The views of a scene show one set of named points, each view turned or mirrored, and shifted as a whole, with a little noise and some points left out.
In the rows, zero is written as 128.

Scene 1
View 1
K810: [114 142 169 105 139 128 164 158 109 162 118 122 158 109  99 118 131  71
  95 122 139  97 105  93 129  95]
K334: [ 96 108 177 110 161 149 140 166  91 135 121 120  85  77  91 117 171 131
  73 122 143 148  99  87 100 139]
K227: [ 99 130 160 109 149 160 159 160 109 181 131 124 167  81 115 113 143  95
  91 113 155  77 122  91 126 111]
K573: [101 130 171 156 150 116 145 171  67  88 115 158  99 112 111 170 160 122
  80 122 128 119 118 124 138 140]
K705: [ 35 117 186 104 189 206 142 167 137 162 137 159 125  61 109 125 161 122
 183 100 160  67 140 126 151 115]
K720: [118 122 166 105 152 145 155 167 115 175 121 119 123  91 105 103 157  98
  91 112 141 111 104  88 123 127]
K105: [ 85 140 173 108 139 139 167 160 110 157 128 133 142  86  92 123 146  81
  93 134 150 102 123  88 113  89]
K849: [116 126 153 148 134 147 177 216  95 189 157 161 132 104 108 106 128 101
  68 103 129  91 134  79 114 143]
K876: [103 126 170  91 156 162 157 170 119 190 131 118 155  91  95  93 128  91
 113 107 143 101 104  86 122 114]
K290: [ 34 137 180  60 160 207 175 148 157 228 151 127 202  44  88  86 129  65
 154 123 183  48 145  77 116  49]
K351: [ 59  97 185  77 171 201 147 166  93 179 148 101 130  44  65  81 128 139
  73 118 161 145 103  50  63 124]
K798: [110 144 173  81 156 144 153 139 124 173 109 108 185 110 106 110 127  67
 130 115 145  80  96 108 148  88]
K680: [122 127 167 128 173 137 128 146  93 120  94 135 140 118 140 157 163 114
 124  94 134  83 102 147 178 145]
K302: [ 51 140 196  80 162 143 145 131 127 118 107 134 118  78  80 139 166  85
 145 146 156 114 114 112 127  69]
K23: [ 41 113 200  90 190 187 132 162 109 124 131 147 105  75  80 129 140 131
 163 111 145 124 109 115 129 118]
K608: [147 177 155 123 101  72 190 162 123 164 113 138 168 141 106 130 139  17
  82 141 129  82 115  96 143  67]
K728: [109 151 188  89 157 121 148 148 120 137 105 134 156 137  93 129 115  62
 163 111 125  95  87 127 168  87]
K166: [112 128 193  89 183 142 124 149 110 120  99 129 134 134 101 135 121  99
 175  93 120 110  73 140 174 124]
K219: [148 143 165  90 150 129 151 155 134 188 107 114 165 128 117 103 136  63
 131 102 128  82  87 111 163 108]
View 2
K23: [178 201 210 156 141 142 126 143 138  86 156  66 146  92 146  81  92 120
 156 185 185 122 142 115 128 132]
K573: [ 99 149 173 153 196 143 150 158 164 105 129  88 141 122 153  98 121 155
 107 200 166  83 207 124 112 185]
K302: [113 183 198 167 121 157 111 118 129 116 147  92 126 112 109  53  98 117
 151 198 181 124 162 112 147 108]
K608: [ 56  82 145 152  98 142  65 118 111 135 113 155  99 157 107  96 129 132
  76 159 124  66 193  83 124 127]
K798: [129 162 172 174 107 159  90 113 121  98 129 128 112 127  93 103 111 124
 101 145 139  83 133  55 129 105]
K705: [189 188 200 156 114 141 144 140 141  76 115  59 169 120 111  79 113  93
 168 147 168 111 105 136 127 119]
K219: [149 143 158 172 112 139  84 113 109 100 120 126 103 144 100 109 127 143
  85 155 113  76 136  54 120 129]
K849: [143 111 159 114 128 127 113 138 149  49 123 138 140 144 177 117  94 132
 100 133 148  60 172 120  87 163]
K227: [131 154 167 145 123 160 118 114 146  59 125 136 132 138 124 100  98 121
 108 130 157  73 147  96 106 119]
K334: [146 183 175 137 167 145 132 108 155  52 164 115 117 129 164  71  77 167
 117 200 180  93 193 111 109 159]
K876: [158 157 174 144 111 144  96 111 127  63 143 133 117 126 137 100  88 127
 111 144 152  84 140  79 109 118]
K166: [169 181 190 190 153 131 105 151 113 129 138  66 118  99 113 115 131 147
 109 194 131 106 143  52 132 150]
K290: [153 167 193 143  40 168  89  97 123  58 129 137 145 124  96  77  73  57
 160  89 177  98  88 104 129  47]
K351: [169 202 193 123 130 165 113  93 154  10 191 146 121 103 186  81  30 134
 133 151 209  95 156  93 101 111]
K720: [152 158 163 145 133 141 113 103 138  58 142 128 112 144 138  86  96 150
 104 166 147  81 162  93 106 142]
K810: [111 140 167 154 119 151  92 119 128  93 135 138 113 132 126 100 102 132
  96 156 149  78 168  79 117 124]
K728: [137 152 182 180 117 137  80 139 105 135 134  99 107 113 105 112 125 132
 100 174 129  96 144  52 135 127]
K680: [137 174 170 187 186 147 150 145 148 108 106  76 135 133 100 112 148 155
  97 178 133  81 154  82 122 165]
View 3
K290: [ 80 157  54  39 149 104  58 142 111 116 136 124 160 213 117  87 132 187
  85 128 220  55 196 186 176 100]
K302: [ 99 172  92  92 138 173  60 113 158  91 194 137 114 139  76 126 132 187
 116 124 157 105 124 143 203  97]
K728: [118 137  86  85 144 105  78  88 114 113 206 117 102 120  80 114 129 174
  91 149 129  68  81 126 148 122]
K720: [159 169 126 110 162 108 103 116 152  96 154  82 141 135 102 121 122 169
  61 130 144  97 129 124 180 108]
K798: [123 146  83  73 155  97  83 117 113 112 185 104 126 141 105 122 131 197
  75 122 157  66 107 140 148 125]
K351: [156 199 138  81 172 104 123 149 173  20 150 124 159 163 140 105 113 167
  83 139 170 126 192 137 187  52]
K810: [139 161 104 104 162 107  92 126 130 107 161 111 123 142  99 132 140 165
  62 128 156  91  94 130 156 122]
K573: [172 180 117 184 189 153  93 104 177  75 194  87  93 102  49 109 171 156
  83 118 134 138  89 117 183 117]
K876: [142 161 107  89 162  92  97 118 135  94 156  99 140 153 111 108 123 167
  67 142 156  81 139 136 164 103]
K166: [130 143  93 100 150 115  81  65 132  87 236  98 102  98  66  88 123 187
 115 150 106  76 101 119 158 108]
K23: [121 176  99 106 158 146  74  90 168  54 204 110 121 134  69  68 127 174
 127 151 142 107 171 140 200  71]
K334: [173 191 144 129 168 139 110 122 188  58 169  96 136 118  97 125 123 167
  79 126 135 134 139 117 202  83]
K705: [113 163  65 108 160 139  53  86 152  96 183  75 140 154  53  45 139 189
 116 134 164  81 198 164 207  92]
K227: [151 164  96 109 177 100  95 134 136  98 153  84 140 155 101 110 148 179
  59 115 174  92 137 144 164 119]
K608: [128 147 101 113 158 116  81 133 112 166 136 122 103 144  86 171 159 146
  33 123 161  81  29 125 147 161]
K105: [132 172 106 112 166 128  88 135 147  99 150 119 123 154  97 127 145 159
  70 124 172 107 116 139 179 110]
K219: [140 138  98  84 148  85  86  97 111 135 177  82 130 126  98 126 119 184
  60 136 136  54  91 125 148 138]
View 4
K351: [149 150 162 166 115 154 194 146 144 130 209 104 119 148 123 217  98  86
  96 158  99 213 122 115  78 119]
K705: [122  34 149 201  78 167 147  65 139  79 170  95  75 139  83 207 107  73
  92 159 118 137 110 125 131 131]
K608: [115 120 156 160 182 176 127 107 187  85 167 102 138 102 156  41 144 113
 149  83 160 123 175  92 152 153]
K23: [147  67 155 171  87 158 166  92 100  91 180 117 102 138 123 194  88  67
  72 166 106 161 135 138 130 108]
K728: [102  79 184 159 123 172 113 109 143  72 188 147 115 115 141  96 128  93
  80 118 127 138 148 126 175 121]
K219: [ 92 107 176 171 136 166 115 113 168  60 195 142 115 119 117 107 155 104
 104  97 137 154 132 122 176 151]
K720: [131 133 152 175 139 152 160 109 144  81 192 118 125 133 119 157 133  97
 123 112 134 184 131 124 139 157]
K105: [138 110 152 173 140 168 167 107 159 104 178  94 124 125 132 138 116  93
 126 122 134 154 149 103 113 133]
K680: [135  55 172 189 123 158 157  61  90  63 175 152 145 130 112 153 159  95
 112  95 164 156 157 150 186 129]
K302: [141  80 141 182 104 183 176 115 126  80 169  93 122 122 125 140  94  57
  64 130 119 118 167 106 124 102]
K166: [120  62 182 162 105 161 123  93  94  61 190 167 123 124 135 129 125  85
  66 125 126 156 147 152 189 113]
K573: [180  77 145 167 145 147 189  51  69  99 163 124 157 131 151 146 121  93
 142 112 165 167 182 146 152 130]
K334: [170 143 137 171 130 145 199 110  94  91 188 117 143 142 134 183 112  82
 115 121 131 198 148 134 122 140]
K849: [141 119 156 159 158 137 145  68 157 116 178 104 109 135 138 156 129 123
 189 132 147 199 120 129 127 179]
K876: [113 118 170 170 127 160 143 120 167  93 197 120 105 130 118 154 130 103
 115 130 122 177 121 118 131 143]
K227: [119 103 171 186 137 167 159 103 171 102 188 108 121 132 106 162 145 105
 136 118 142 169 128 108 120 142]
View 5
K705: [107  65 131  89 148 169 119 193 105 191  78 177 116 134 112 126 143 118
  68 126  86 127 119  63 150 114]
K849: [ 94 146 152 119  74 150 104 127 131 124 105  90 108 176 115 116 152 131
  99 155  92 189  69 117 131 141]
K351: [ 87 147 189 127 152 116 137 121 117 166  81 122  98 116 113 113 182  91
 132 178  83  86  70 157 186 136]
K23: [119  92 152 110 135 181 133 167 100 179  42 146 142 129 122 113 145 102
 100 130  94  82 133 100 155 130]
K680: [115 105  83 133 112 212  76 159  76 125  60 117 110 180 128  58 152 120
  87 111 122 127 117  59 116 166]
K105: [117 141 141 125 117 147  98 136 155 157 105  92 111 142 139 103 167 119
 106 131  98 113  93  84 120 122]
K798: [116 150 112 169 155 163  94 155 131 186 109 104  97 138 124  76 183 145
 103 135 117 136 123  49 106 137]
K227: [ 98 136 126 129 134 142  96 144 133 151 114 111  86 148 123  96 175 131
  99 144  97 144  80  80 125 137]
K876: [107 151 146 153 137 148 107 139 121 179 104 117 104 146 114  96 176 131
 106 156 106 144 102  92 137 133]
K290: [ 98 121 146 122 203 106 134 187 176 232 147 148  81  86 111 136 185 147
  84 155  75 141  99  49 134  91]
K219: [120 162 119 185 127 174  80 143 111 187 112 111 105 167 120  65 178 151
  97 139 133 166 123  49 107 137]
K334: [115 137 158 124  96 158  90 111  99 134  68 114 117 167 132  87 161  82
 119 135 109  76  81 130 158 135]
K810: [118 159 129 154 119 159  92 132 144 160 108  83 107 152 130  85 173 135
 108 137 113 134 104  74 109 137]
K302: [143 109 137 120 139 168  99 155 146 186  80 120 135 128 146  98 160 104
 101 107 104  51 130  61 122 109]
K720: [107 142 142 144 119 154  94 130 104 161  96 125 103 160 120  85 174 115
 103 144 112 124  91  95 143 133]
K608: [143 191 113 176  90 166  62 120 190 159 139  40 122 170 154  75 175 159
 106 117 130 155 118  35  59 123]
K573: [126 110 114  98  65 204  83 135 112  94  47  81 136 179 146  86 137 100
 104 106 106  99 100 100 117 157]

Which points are out of place in each view (at most two, in the order of its rows)? Write none if all are in place.
view 1 | K728
view 2 | none
view 3 | none
view 4 | K351
view 5 | K720, K608
